Each row is a point on a tangle of strands that fork, close into loops and nearly touch. The rows are in no order.
Two points are linked if the straight distance between their rows is under 104.
j180: [ 12 -11   3  -7 -14  24 -10   7   1  -1  -1  26  -1  17  18  -4   2   8
 -39 -20 -14 -20 -17   1 -10 -13  10  -8  -5  -1   1   8  -8   6   2 -13
 -16 -18   7   1  -9  -4 -15  -4 -25  20   1   0]
j672: [-33  29  17  -6  16  12  16  -5   9   4  19 -32  -4  -3  10   2   1  -9
   0 -23  -8 -21  -2  -6 -18  10 -28  -2  47  -3  16  10 -24   2 -33 -34
  28  10  30 -31  -7  -2   9  -1  11  -1  -4  39]
j685: [  8 -10  11  12  23 -10 -20   3 -25 -17 -25   2  -8  12 -24   5   2   6
  -1  25 -13  10  16 -11  14  17  -2 -14 -20  -3   1  11   9  16   3   1
   4 -19 -19  21  21  15 -20  11  10 -11 -10 -33]
j906: [  0 -16  18  -1  -6   1 -24   8 -15 -20 -11 -10  14   9  10  23  -3  32
 -13  42   2 -28  21   0 -13 -15  -9   5  -3   9   6   4   7   8  -8  10
  -5  -3  16  26   4  20  -8 -13   3  -2   7   0]
j871: [  8  -9 -23 -31 -21  19  -4 -14  15   8 -10   0  22  -1  17 -28  -9 -15
  18   8 -25  11 -33   5 -46  -2 -27  -4  25 -15  20 -22 -11  -7   4 -20
   6  39   7 -28   0   5  -5  12  19  22  37  -6]
j163: [ -1  15  -9   1   5 -28  31 -13  16 -13  -4  -6   0  -4 -18 -22  13   3
  -4 -15 -23  -5  -1  18 -13  -3  13   2   3   3  -9  12 -11 -10   7  -1
 -17   7 -14 -13   0   4  -3 -15   5  -8   6  12]
j145: [ 14 -28 -37 -18   2  35   4  -7  10   0   9  25  30  -2  20  -6   2 -29
  28  20 -20  20 -32  -5 -23  18 -23   1  19  -2  18  -4 -34   3  -3 -18
   0   4  14 -11   1  -5  13  19   9  39  23  -8]
j97: [-11  15   8 -22 -17  28  -6 -21  10  17 -10  16  10  28   0   4 -28 -25
  -3 -26   0  11  -4  -3  15  24  -2   3 -17 -23 -22 -29 -11  10  17 -16
   1 -14  27   7   2   2  -5  17 -38  26 -30   5]
j216: [-23  11  26   1 -26   2  22  15  23 -24   2 -29  -5  13   4   4  13  12
   2 -13  26 -33   8   5  17   0  19  14   8   9 -31  29 -16  11  -7   5
  12   0 -14 -25   1 -22   9  -8 -13 -18 -29  34]
j73: [-13   0 -13   5  -6   8   5 -16  -3 -16   8 -16  11  -4   0  -9  -5 -29
   7  19 -20 -18   6  12 -26  11  -7 -16  -8 -13  -8  13   6 -16  12  -3
  17  31  16 -13  20  -7   2 -20  26  14   4 -11]
j772: [  6  -5 -20   5 -24 -21   6 -13   8 -17   7   2 -27  -7  21   1  49 -11
   0  21 -10 -16  -3  -8 -22  -1 -15   3 -23 -12  17   1   3  -5  -1 -19
  21   1 -20 -33 -11  14  15   9 -11  -2   0  -9]
j721: [  1  -3 -12   0  12  -4 -18  20 -19  11 -24 -18   2  18 -19   3 -18  19
  17   4   3 -10  12  25  20 -19  19  10 -19  17  -4  -3  -6   3 -13 -15
  -9 -24   8   0  22  27 -19  -9 -10 -10  10 -24]
j445: [  2  16  -4  -1  13   0  37   6  24 -22  -8 -26  -3  16  -5  11  31   8
   3  -3  27   1   4   3  26   5  36  25 -13  13 -29  28   1  10  -6  23
 -13  -2  -4 -27  13 -14   5   5 -10 -18 -28   7]
j27: [ 31 -14  41   9  11   5 -14  22 -17 -16  16  14 -14  21   8 -25   7   7
 -15  16   0   8  14 -20  28   3 -21 -11  22 -27  15  36 -18  35 -29   3
  -4  -3 -10  17 -10   2 -20   2   1  -5  -3   7]
j14: [-15  -6 -33  14   3   2 -14 -22  14  -2 -13  -9 -14   7  -1  15  17  14
   2  -2  14  -7 -18 -13  16   1  37   4 -39   2  -5 -14  28  -9  13  -4
   6 -17 -20 -24   1   5   4  14 -14   1 -15 -10]
j199: [  3   3  -4   1  -7   4 -10  -1 -12  -5 -10   1  10 -19  13   6 -31   8
 -12  19 -11  20  36  -4 -13  29 -36   3  12 -14  47 -20   3 -21   7  26
   2  21  29  48  -5 -23  17 -12   6  -7  16 -23]
j510: [ 23  27  -8 -12  -1 -16  -1   9  11  17  -2  -5  21   4   7  10  11  -2
   4  26  14 -18  13   3  -7 -23 -22 -24  25  10  10  21  19  -3 -18  -9
   2  24  24 -21  -1  23   7 -37  26   5   6  14]
j154: [  2 -10   9  12  19  20 -19   8  -7  -1  -6   1  21   0  24  -2  -8   1
   9 -11   4  30 -17  -4 -14   2  18  21  -8  -2 -35 -24 -11  19   6  19
   0 -12   8   5   9  -6  -2  29  -1  20   0  11]
j309: [  5   0   2  11 -15 -28  -2 -21  30 -10   9  -2 -36   2  24   4  42  36
 -25  -2   0 -22 -21 -16 -13   3   3  -2  -9 -11  -1   7   7  -1  -6  -8
  14   2 -30 -26 -14   8   0  -1 -15 -12   6  17]
j481: [  5 -19  23   2  16  25 -17  -1 -26   9  10  14 -19  19  20 -13 -12 -17
 -25  -3 -29  29  16 -13  15  17 -34 -20  26 -31   0  19 -32  34 -11 -15
   5  -9  -3  27   4   9 -12  20   8  -2   7   1]
j586: [  0 -29 -12  -5  22 -18   5  -9  13 -15   6  24  -3  -7  10  -8  20  -7
  21  16 -25  25 -13 -14  -2  17 -14  17 -15 -12 -14 -16 -28  -6   4  -1
 -16 -12  -7  -7   5  16  36   5 -13  -2   9   3]
j540: [-20  17 -11  -8   3 -24  13 -30  33  -1   9 -14 -13  -4   0  15  24  23
 -10 -26   6 -32 -24 -11 -14   4   7   0   5   8 -15 -14  10 -19   9 -13
  19  -2 -11 -11 -15  10  25  -4 -14  -6 -15  28]
j262: [ 22   3 -11  13  30  -6 -32  25  -6  41 -11   8 -10 -20  -4   3 -13  -3
   1 -11  37  13   7 -16  21  -3  15   6   1 -17   0 -32  31   2  21  22
 -12 -26   6  23   8  -4  -8  22 -19  -2   3 -22]
j751: [-20   5 -36   3 -11  -4  -5 -10   0  -4  -5 -25  16  -7   6 -13 -28 -24
  21  11 -29  14  19  34 -19   0  -2 -24   1 -45  11  27  14  14  13  -5
  13  25   9 -22  15  24  -4 -24  20   9  18   5]
j143: [ 29  16  -9   7   4  12 -32  14 -17  10 -20  -4   0 -13  13  -5 -15 -16
   4 -15  18   0  21   6   7  -2  16 -15   0 -19  -6  -7  22  16  17  26
  12  -7  19  -2  13  -5   3   6   9  10  -2 -26]
j973: [  6  12 -10  -5  12 -19  -8  11 -33   9 -24  -8  20   5 -29 -11 -18  29
  16 -20  -6 -13  31  33  -6 -32   4   2 -13  48  17 -11   2   0   6  -2
  20 -12   1  11  -3  33 -19  -8   1 -20  17 -24]
j650: [ 12  17 -14 -10  29 -17  12   7  33  17  10  -9 -15   6 -41  13  -7  28
   2 -11  33 -26 -26 -19   9 -32  18  12   9   8  -4  -3   5 -12 -10   5
 -32  -1   4 -17  -3  15  -1 -20  -8 -11  13  17]
j629: [-15 -10 -29   1  17  -4 -27   2 -11  34 -29 -10  10 -14  29  13   5 -15
  15  10   2  51  26  -8   3  27 -13   4  -9 -27   0 -27  15  -1  23  17
  17   6  18  32   8   8  -1   9  -9  -5   4 -12]
j859: [-12 -10 -13  -6  18   8  28  -1   9  -2 -12   3  33  -2  -2  -2  16 -27
  14   9 -33  31  -3  -5   4  21 -12 -16  -8   6 -37   6 -23  -3  13  12
 -26   2   1  31  21  -2 -11   8   7  11  -6  16]
j251: [ 22  18   1  15  -9 -20 -20  40 -40   5  -8  10 -12  -6   2 -13  -9  15
   5 -24  11 -21  37  29  -6 -26  11  -5 -12  38  11  28  -4  14   4   1
  20 -17   7   2 -24  19   5  -9  -5 -23  11 -19]
j533: [ 12   1  -4 -15 -17 -11 -11  20 -24  33  -3  10  22  -5  12  16  -5  -9
  -5  18  29   1  21  11 -15 -36 -15  -8   9  17   9  -2  37 -18  -1   9
   0  22  24 -14   0  14  -4 -28  23  -9  12 -10]
j364: [ 29   8  18   1  -8   9  -6 -21   4  -5 -17  14 -16   7 -14  21  -9   8
 -29   8  21   8  -3   0  25  10  45   5 -37  -1 -19 -14  13   2  -2  23
 -25 -11 -17  22  11  -5  -6 -11 -27 -17 -15 -48]
j581: [-14 -21  -3   9   9  -6  17   0   7 -31  12   6 -15 -17 -30 -15  17   7
  -2   9 -17  -3 -25 -15   8  11 -10  10 -10   3  15 -32 -14 -32   2 -19
   8  10 -14  11   8  -8   8  10   6 -18   5 -23]
j884: [ -7   2  28   5  12  27  -7 -10 -13  17   1   9  -9   8   4  -2 -12 -19
   4 -27  25  11 -25 -17  -4  -8  15  22  -7  15 -40 -25  -6   1   4  -2
   3 -25   4 -17 -10 -10   8  63 -16   9 -17  29]
j243: [-11 -22 -10  -2  -2  31   6   4  14  10  -5  12  33  -4   2   2 -21 -24
  12  10   3  20  -3  -3   8  28   5  -3 -14   1   9 -20   6 -16   0  11
  -5  10  28  13   3 -39  13  13 -11  41 -14 -20]
j198: [  4  12  -3 -10   7  -8 -17  -4 -15  -2 -10 -16   4  18   5  23  13  17
   1  17  20 -23  17  13  -1  -8   4  14  -3   6  11   5  -4   1 -16 -14
  -4 -14  19 -18  -6  43 -15 -22 -13 -14  11   3]
j822: [ 17  -7  -2  -7  12 -28 -15  12  -6  24 -11 -14  14  -2 -20  24 -10  24
  10   1  21  -3  19  -2  31 -31   8 -14  -3   6  -8 -13  33  -6  18  22
   2 -11 -12  44  23   5   1 -16   5 -32  -8 -17]
j707: [ 11  -2 -11  -9  19 -20 -27  21 -23  37 -34 -18  16   5 -16  27 -20  29
  12  13  14  17  18   9  18 -12  10  13 -12 -24  -2 -27  47  10   3  26
  11  14  -2  22  26   0 -22 -13  -4 -10  -8 -14]
j114: [-21 -30  -5  -2  19  11  44  14  16  -3  17   2  32  -3   3 -15  16 -40
  13 -19 -29  23 -22  -6   8  17 -20 -26  24 -10 -20  26 -32   6   9   2
  -8 -14 -13  16  20 -23  -6   9  24   6  -6  28]
j406: [  2 -23 -16   4   3  15 -17  10   3  -3 -17   1  39   1  17  11  18 -11
  -4   2  -1  35   2  -6  -9  29   4  -3  -9 -18 -29   3  -1  24  21  34
  -9  -6   0  20  15 -15 -14   9   3  12 -11   4]
j993: [-14   2 -35 -16 -13 -29  22   7  -4  30 -14  11  13   1  -3  -5   3  -7
  27 -37  -1  -9 -13  11   2  -8  14  -6  -3   0  23 -13  23  -3  10 -20
  12  -2   0 -46 -10  12   9   9  -4  14  -5  26]
j13: [-12   5 -18 -21  16   3  -4 -13  -2  23 -12 -19  22  -3   8  18   2 -19
   0  13  -7  22  12   9  -8   5 -24  16 -12  -7 -19 -23  -4 -18  24  19
   2  18  38  21  17  18  -4  -6  -3  -3  14 -10]
j204: [ 39  -2 -10  -7  -1   8 -26  -3  19  -1 -11 -20 -23  13  -8   2  -8  38
   9   7  30  -8 -18  11   3   0  46  29 -24 -21  -8 -30   4   7 -16  18
  -8 -12  10 -12  14  10   1 -20 -12   1  12 -17]
j333: [ 12  15  -3   4  -4 -14  -7  25 -17   7 -17 -12 -11 -19  31  -4 -10  27
  -2  11  11  11  47   2  -9   4 -24   6  13  -8  41  -3  19  10  -9  21
   9  14  13  27   3   7  18 -16   3  -4   9   2]
j901: [  0   4   4  26   5   5   0  -7  -8 -10 -14  -8 -26  -6   6  17   9  15
 -14   2  30   0  -3   6  30  -8  32  21 -44   5 -12  -1   5  -7  -9   1
 -15 -23 -17   1  15  -2  -3   8 -24  -4  -4 -18]
j52: [ 12  -7  10  23   0   6 -32   4   3 -25  -1 -15 -13  -8  15 -23 -12  17
  16  10  -9  -5  -1   0   3  11  25  17 -12 -24  12   1  -7  21  -9  -9
  15  -7   8 -16  14  -5   8  -2  -8  11   7   1]
j168: [ 10 -25 -31   2  16   2  -4  -6  18 -11   6 -13   1   1  15  -4  30  -9
  25  25  16  16 -27  -5  -7  22   7  30 -11 -16   2 -24  -2  -3  -4   4
   0  -6   1 -42   6  11  13   1   0   8  10   0]
j905: [-16  -9  -2   7   4  32   1 -11  -8  14  31   2 -15   3  18  -4 -19 -28
 -10  20 -10  10 -28 -17  -6  -2 -34  -8  29 -20  47  -9  -5   2 -14 -15
   9  26   9 -10 -13  -7 -14  16  13  21  14   3]
j833: [ 28  -4 -31 -21   0  -3  -5  21  15   3 -17   0  -7  15 -22   0   4  20
   9   3  37 -38 -23   2  18 -14  18  12  -6   1  20  -8  18 -11 -20   6
  -6  -3   4 -24   7   6  -8 -27  -8  -8  18 -17]
j741: [ -9  -7  -9   8   2  31  13 -21   1   5  30  17  22 -14  25  -7 -15  -9
 -12  -9 -42   7 -16   6 -32   4  -8 -33  32  -6  -9  42 -26   9  29  -4
 -11   3   0   9  15  -9  15 -15  13  25  22   2]
j611: [  2  17 -19   3  -7 -12  16  12 -16  -3 -14   5  -6   2 -11 -25  23 -15
   8 -33 -12  -9   0  19  -3   1  22   4 -18  14   6   6  -7  -6  15 -28
  -4 -10 -19 -30  -7  23 -13  18  -9   7   3   6]
j799: [-24  12 -17   9 -16 -34   9  -9  16  14   2   5  -4 -18  14   9  16  11
   9 -25  -2   6   1 -10 -17   4   5   5  -4   7  -5  -3  20   0   7 -16
  11  -3 -13 -21 -21  11  21  11   7   9 -16  42]
j441: [-13  13  -4 -17 -18   1  27 -21  10 -14  13  -4  28 -21 -13   2  -3  -9
  -9  -1   2 -40 -17  -2 -24  -7  -8 -19  17  40   2 -10  20 -36  -8 -17
  15  16  15 -13 -10 -29   8   8  21   9  -2   0]
j908: [-20   4   6  -1  15 -27  15  -4  11   2   7 -12  -1 -12 -18  19  -4   1
   0   8  13 -10  18 -14  40  -2 -12 -17   4   9   0  -3  26 -14  -4   5
  -2 -10   4  31   1  -4   8 -21  20 -21 -14   0]
j630: [-16  15   1 -14  -9  31 -10 -21   1  -7 -13  -3   3  17  -1  -4 -35   2
 -11 -16 -11  -9   4   6   5   1   8   4 -25 -16   7  -5  -6   3   1 -22
  -4  -4  18  11  -3  10 -26   5 -29  25  -3  -3]
j413: [ -8 -22 -11  12   8 -15   3 -21 -11 -20  11  25  -3  -9  45  -3  33 -15
  -3  14 -14   4 -12  -7 -19   2 -10  14 -21  -4   8   5 -16 -12   7 -24
   5 -18 -15 -23 -12  16  31  14 -19   3  13  16]
j182: [-27   4  15   5 -23  19  29 -24  19 -15  42  -3  12 -19   1   4   2  17
 -12  10 -31 -37 -29  -5 -49  -5 -12 -19  35  18   6   9  -8 -11  -8 -10
  21  28   1   0 -10 -36  13 -15  22   8   2  11]
j87: [ -7 -28  31  -1 -21   4   5  -3   7 -23  14  22  -4  -6 -15   1 -19   6
  -1   5 -16   0 -16 -14   5  -1 -18  -7  -2   3  10   3 -15   5  -4  -2
  -7   3 -10  31 -13 -39  13  -2  12   1  -8  11]
j443: [-25 -30 -22  21   6  -3 -17  -5   1  -3  -8  -2 -16  -8  17  17  13  -1
 -15 -10  -3   1 -11 -15  22  22  -1 -13 -36  -3   3  -4   8  -4  21  -7
  11 -27 -19  15  -7  -6   5  30  -4   6 -28   1]
j577: [  6  32  -2 -25 -23 -10  29  -1  20  -3  15   0  19   1 -17   0   2   6
  -1   2   1 -29   5   8 -32 -12 -17 -10  32  33  13   5   6 -24 -29 -13
   0  36  14 -21 -18   9  -7 -24  26   3   8   0]
j442: [-13 -10 -31 -18  -4  -4  -5 -14   3  14  -7  -7  -9  -3   6 -17 -15 -28
  13  35 -23  22 -10 -13 -14  11 -31  -2  24 -32  33 -31  11   1 -12 -25
   4  30   2 -20 -11   8 -11  14  24  20  28   4]
j108: [ 29  24  40   5  -2  -7  -4  -7   6  -3  -1  24 -51 -11 -25  -1 -14  19
 -41  -3  33 -12  -6  -2  19  -2  19  10  -9   2  -4  -6  28   0  -2  13
 -20   0 -20  25 -26  -8  -7   2 -21 -17  -7 -32]
j557: [ 22   8  20  -7 -12 -30 -15  -9   8 -29   0  22  -8  -6 -16 -13  17  19
 -12  -1 -18 -14   1   1 -13  -9  -1  -1  -1  11 -12  11 -16  -2   9  -9
  -7  -2 -20   1 -27   5  13 -21   6 -17  10 -13]
j757: [ 25  23  15   1  12 -18  12   2 -16   8 -17  -2  -8 -13  -8 -14  27  -3
  -6 -10  11  20  21  22  11 -25  27  18  -9  15 -44   6  -5  -7  17  27
  -5   2 -13  11  14   6  -8 -11  -5 -22  -2  -9]
j529: [  8   3   0  13 -19 -10 -16  -3   3  -1  -4  11 -10  17  -3 -17 -11  -9
  25 -23 -14  13 -16 -14 -22   4  -3 -15   9 -27   3   6  16  24  -4  -8
   5  10 -18 -44 -12  -7 -17  10  27  19  -7  23]
j851: [-29 -33  20  10 -11   4  11  -4  -4   0  -3   8 -17  -5   8  11   2   0
 -23 -28 -22   7 -13 -15  25  13  -2 -14  -8   6 -16  -2  -3  -5  10   0
   8 -19 -32  27  -9 -26  -5  38  13  -2 -26  49]
j212: [-10 -11 -10  -1   1   8  -1  -4   9 -29   1 -21   5 -25 -19  -7 -25  23
  -7  24 -23  11  15   6   0  32 -13   2  -2  -1  20 -32  -3 -21   9  19
   2  13  22  47  18 -33  27 -19   3  -7  14 -42]
j626: [  0  -6 -23   7  -6  13  -9 -22   5  -8  -2 -30   5  -6  28   7  11 -17
   2  29 -20   8  16  23 -20   0   3   3 -10 -17 -11  -8  -7 -26  15  10
  -3  15  23  -1  19  12  -4 -19   6   5  30 -26]
j967: [  4   8   2 -16  -5  40   4  -3  21   9  -4  11  30   3   1   6 -20 -27
  15  -8   5  42  -3   0  18  25   2  23 -11   2 -19 -17 -19   2  -3  12
 -15  -7  31  30   2 -25  14   1 -36  27 -26   0]
j3: [ -2 -18  24   0   2  11 -13 -11 -17  -1  30  22 -20   6   0 -22  -1 -13
 -11  -3 -51  -6 -15 -12  -5  -1 -30 -14  26 -17   7  10 -34   3  -8 -33
   6   1 -18   8 -13   2   9  12   8 -11  24   5]
j230: [-30   8  17  26 -19 -18  23  30 -13  -2  -1 -17 -16   0  16   4   5  15
  -5 -22  15 -24  22  26  26 -15   5   5   3  29   5  33  -3   9 -15  -8
  -2 -17 -12 -16 -15  -6  -9   0   1 -20 -23  28]
j490: [ 22  -4   2  -2  -6   2 -37 -10  16 -30   2  -3 -21   1   0 -13 -19  36
  10  18   3 -30  -4  -4 -26   8  36  25 -23 -19  17 -10   4  28 -21   2
  12   3  22 -15  -5  -5  15 -33 -16   3  17 -21]
j401: [  9 -14  -8   0   4   5  -2   4 -13  -8  -1   9   0   2 -32  -7  18   0
  -3  10   1  10   1  -7   4   7  -4  -3 -11  12   1 -25   3 -16   3   0
 -15   2 -10   8   2  -5 -20  16   1  -7  -3 -28]
j296: [ 28   1  14 -13 -10 -10  -8   8   5 -28  11   8  -3  29   8  -7  21  -2
   4  38  14   1  14 -13  16  19 -10  -3   0 -24   5  33   2  26 -24   5
  -6  13 -16 -13   4  -9  -3 -12   3  -9 -15   4]
j41: [-16  22  34   2  12  33  35 -12  20  -9  27 -22 -19   6 -17   7   1  -9
 -18 -18   5 -10 -20  -9  -3  -4 -23  -1  28   0   2  21 -35  -8 -16  -8
   0   4  20 -16  -5 -21   7  13   9  -5  -9  29]
j224: [ 14  -8   2  23  -7 -19   8  19 -12   9  12  34   5   6  -2 -21  -5 -36
  15   8   4   4  -9  -2  -2  -6  -1 -14   6   7   4  19  12  12  -6   0
  -1   1 -13 -42 -14 -11   6  16  24  17 -11  10]
j825: [-14 -12 -14 -10  -4  16  20   2   9   8  17   0  34  -4  19 -16  -1 -25
  -8 -16 -33  10  -4   7 -24   8 -33 -38  39  -1  -6   6 -28 -12  10   4
  -4  20  -5  12  25  -5 -13  -4  35   5  15   5]
j255: [  8  28  -9 -15  11 -13  30   0  29 -16   5  -7 -13  26 -21   9  24  -2
  18 -12  29  -4 -11 -14  41  14  14  -1  -2 -14  -1  21  -1   4  -3  -6
 -10  -7 -15 -26  11  -1  -1   0 -25 -10 -22  22]
j866: [  4   6   3  -7  -9   2  -7  12 -29  13  -3   5  31   5  13  19   8  15
 -19  22  11   2  29  10 -27 -40   6   7   1  39  -3  -8   6  -4  -5  20
 -17  11   2  13   4  27 -19  -8   4  11  12 -16]
j410: [ 16  -9 -22  -1  40   6 -28  15 -13  35  -8   5   8 -10  13  27   9 -16
  -5   0  19  38   9 -15  12  29   4  12  -9 -13 -12 -34  -2  -7  25  17
 -20 -26  12  43   9   9   0  16 -30   9  16 -18]
j925: [-13  21  36   4 -13  37  16 -28   4  -5  32   5 -27 -15   1  11 -13  12
 -32 -16 -16 -38 -23  12 -27 -13  -5 -13  35  18  -1  19 -19 -11  -1   0
   8  27  16  14 -16 -14   8 -25  16  18  11   7]
j269: [-12 -34 -24 -14   4  31  24  -1  25  17  15  25  34  11  17 -16 -19 -44
  14 -12 -16  21 -33 -16  15  27 -21  -8   7   2  12 -20 -11  -7  -2 -11
   2 -13  17   3  -5 -27  21  25 -12  45   0  -7]
j244: [ -1   4 -13  13  -8  -1 -24   0  -4 -14  -6 -20  -1   8  18 -19 -28   7
  26  -7  -7  -9  17  33   1  -1  16   7   1 -41   6  24   2  34  10  -7
   2   2  17 -24  12   1   8 -34   3  18  -2  11]
j386: [ -5  22  -4   3  23 -26  31  -5  18  -1   5 -14  -7 -10 -42  16 -12  11
  13   3  27  -6  -3  -3  24 -15   4  18   3  26 -14   1  10 -21 -17  20
 -18  -3   4   3   7   1  13 -23  -6 -13 -13   4]
j883: [ 34  20  -4  -2   2  -6  17  15  12 -27   8   2  -3  35 -14  -8  28 -21
  15  -4  34   6   1 -11  11  10   4 -17   8 -10  -5  50  -1  21 -18   4
 -14  -4 -14 -43   1  18  -1   6   1  -4 -15  14]
j511: [  5   7  45 -12 -13 -25  -7  -6  -6  -2  11  15   8   5 -18   3  12  24
 -21   6  -2 -29   7  -1 -24 -24   8   0  16  33 -28  24 -15  -2  -8  -4
 -12 -10 -23   3 -32  32   2 -14  -6 -30  -5   7]
j607: [-14 -24  57  -2 -23   0  -8   7 -15 -14  11   2 -12   8 -13   5 -10  -1
 -14   2   6 -19 -13 -10   3 -13 -16  -3  17  18 -10 -18   0  -3  -7  -7
   4  -4  -8  20 -14 -14 -15  31  11  -9  -6   5]
j286: [ -5   3 -36 -15  14 -12  -6   5 -11  43 -33 -12  38  -7  -3  10 -12   9
  27  19   8  65  24  -6  16  16  10  12  -1 -30   8 -37  45  11  12  27
  11  34   5  28  19  16 -18  -3  -7   3   9   3]
j691: [ 25  14 -18   3  18  -9 -31  16 -28   6 -30  -4  -5  -7 -12 -10   7   0
  21   6   0  16  34  -2  15  11   3 -12 -17 -17  31   6  23  30   7   8
  19  -2 -14   1  21   5 -21  14  15  -7   4 -27]
j631: [  3  -8  20  11 -17  44  -8 -11  -4  -1  19  40   6  15  23   2 -16   5
 -27  -5 -34  11 -10   0 -14 -12  -5 -21  12 -23  -2  29 -18  10  25  -6
 -10 -10   2   7 -11   1  -5 -11  -9  25  10   0]
j319: [-20   6  -5   1  -3  -5  11 -32  29 -24  11 -20 -13 -20 -27  -5   4  11
  11   8 -19  -2  -4   8   5  31  -6  25  -4 -15  17 -39 -11 -24  -8  -6
   5  17   7  15  -2 -23  20 -13 -12 -11   0 -20]
j941: [-24  -2  33  13 -17  33  -2 -19 -11  -2  34  11 -31  -2  10 -15 -16 -21
 -21  -2 -22  -5  -2 -14 -17  -6 -30 -16  29  -5  24   2 -19  -5 -13 -25
  36  17  -5  -1 -13 -24   0  22   8  -1  13  -9]
j733: [  6  11  -2  31   4  -6  16  25  -5  -9  -4  10  -7   9 -12 -19   8 -13
  30 -16  21   7   3   2  24   0  21  10 -21  19   3  18   9   6   4  -4
   4 -22 -20 -39  -3 -13   2  30   7   8 -16  -2]
j761: [-13   9   7  14 -11 -22  17  40 -26  21  -5 -13 -19  -2  -1  22  19  28
  15  -2  38 -23   9  16  25 -37  17  13 -22  28  -7  30  14  -2 -11   2
   1 -12 -34 -11   3   3 -12 -14  -8 -41 -24   5]
j746: [  4   9  27   2  11 -38  -6   4 -30  11  -9   4  -5   7 -16   2   3  22
  -8   7  -3  -7  25  17 -16 -37  26  21   4  38 -48  22  -8  -2   7  19
 -10   0 -20  15  -9  23   0 -22   0 -32   4  -9]
j365: [-23  23  40   4  -2   6  37 -13  10  -1  22 -10  -6 -12 -26  -2 -18  -4
 -23 -35  -7 -22 -26   9  -9  -6   3 -15  31  28  -4  23 -12   0 -16 -12
  -5   6  -2  -7 -22 -12  -9  -6  17  -4  -9  35]
j924: [-13 -22  15 -12 -12   1  15  10   6  -5  11   6  -5 -20 -11  -2   0   0
 -13 -19   3  15   0 -11  28   8  -2   1   4  18   9   1  -3   6   3  10
 -13 -16 -28  51  -5 -17   3  21 -17  -7 -19  28]
j294: [ 16  12  20   5 -17 -19 -23  37 -23  24   3   6  -5  -4   4  17  -9   7
  -1   4  22 -19  44  20 -12 -36 -10  -9   7  35  15  18  15  -3  -9  10
   6   0  13  -2 -17   9  -4 -33  17 -30  -9  -6]
j65: [-15 -12  34   8   2   4   3  10 -23  15   0  12  -9   5 -12   0 -13 -22
 -20 -27  16  -5  -7   2  12 -25   7   2  -9  30 -19 -16  -5  -9   6  -1
 -19 -23 -11   8  -7   5 -16  46 -16  -5  -2   3]

A fork is a point with three links, a tip a point with one. Leave the first point through the second and follow the links. Name the first fork or tip that comes.
j707; j822 -> j629
j243; j967 -> j108
j631; j180 -> j761
j629; j410 -> j333

How many points has the smallest loop of links through each point below? Write none if it is on no loop.
j973 -> 8
j822 -> 16
j365 -> none
j163 -> none

Name the points in between on the shortest way along the links from the first point to the second, in order.
j626; j319 -> j13 > j629 > j410 > j262 > j143 > j691 > j685 > j401 > j581
j557; j586 -> j163 > j611 > j993 > j799 > j540 > j309 > j772 > j413
j114; j443 -> j859 > j406 > j154 > j884 > j65 > j607 > j87 > j924 > j851
j884; j230 -> j154 > j406 > j859 > j114 > j825 > j741 > j631 > j180 > j630 > j97 > j967 > j243 > j269 > j145 > j871 > j442 > j905 > j941 > j3 > j481 > j27 > j296 > j883 > j255 > j445 > j216
j41; j251 -> j365 > j925 > j182 > j441 > j577 > j510 > j533 > j294
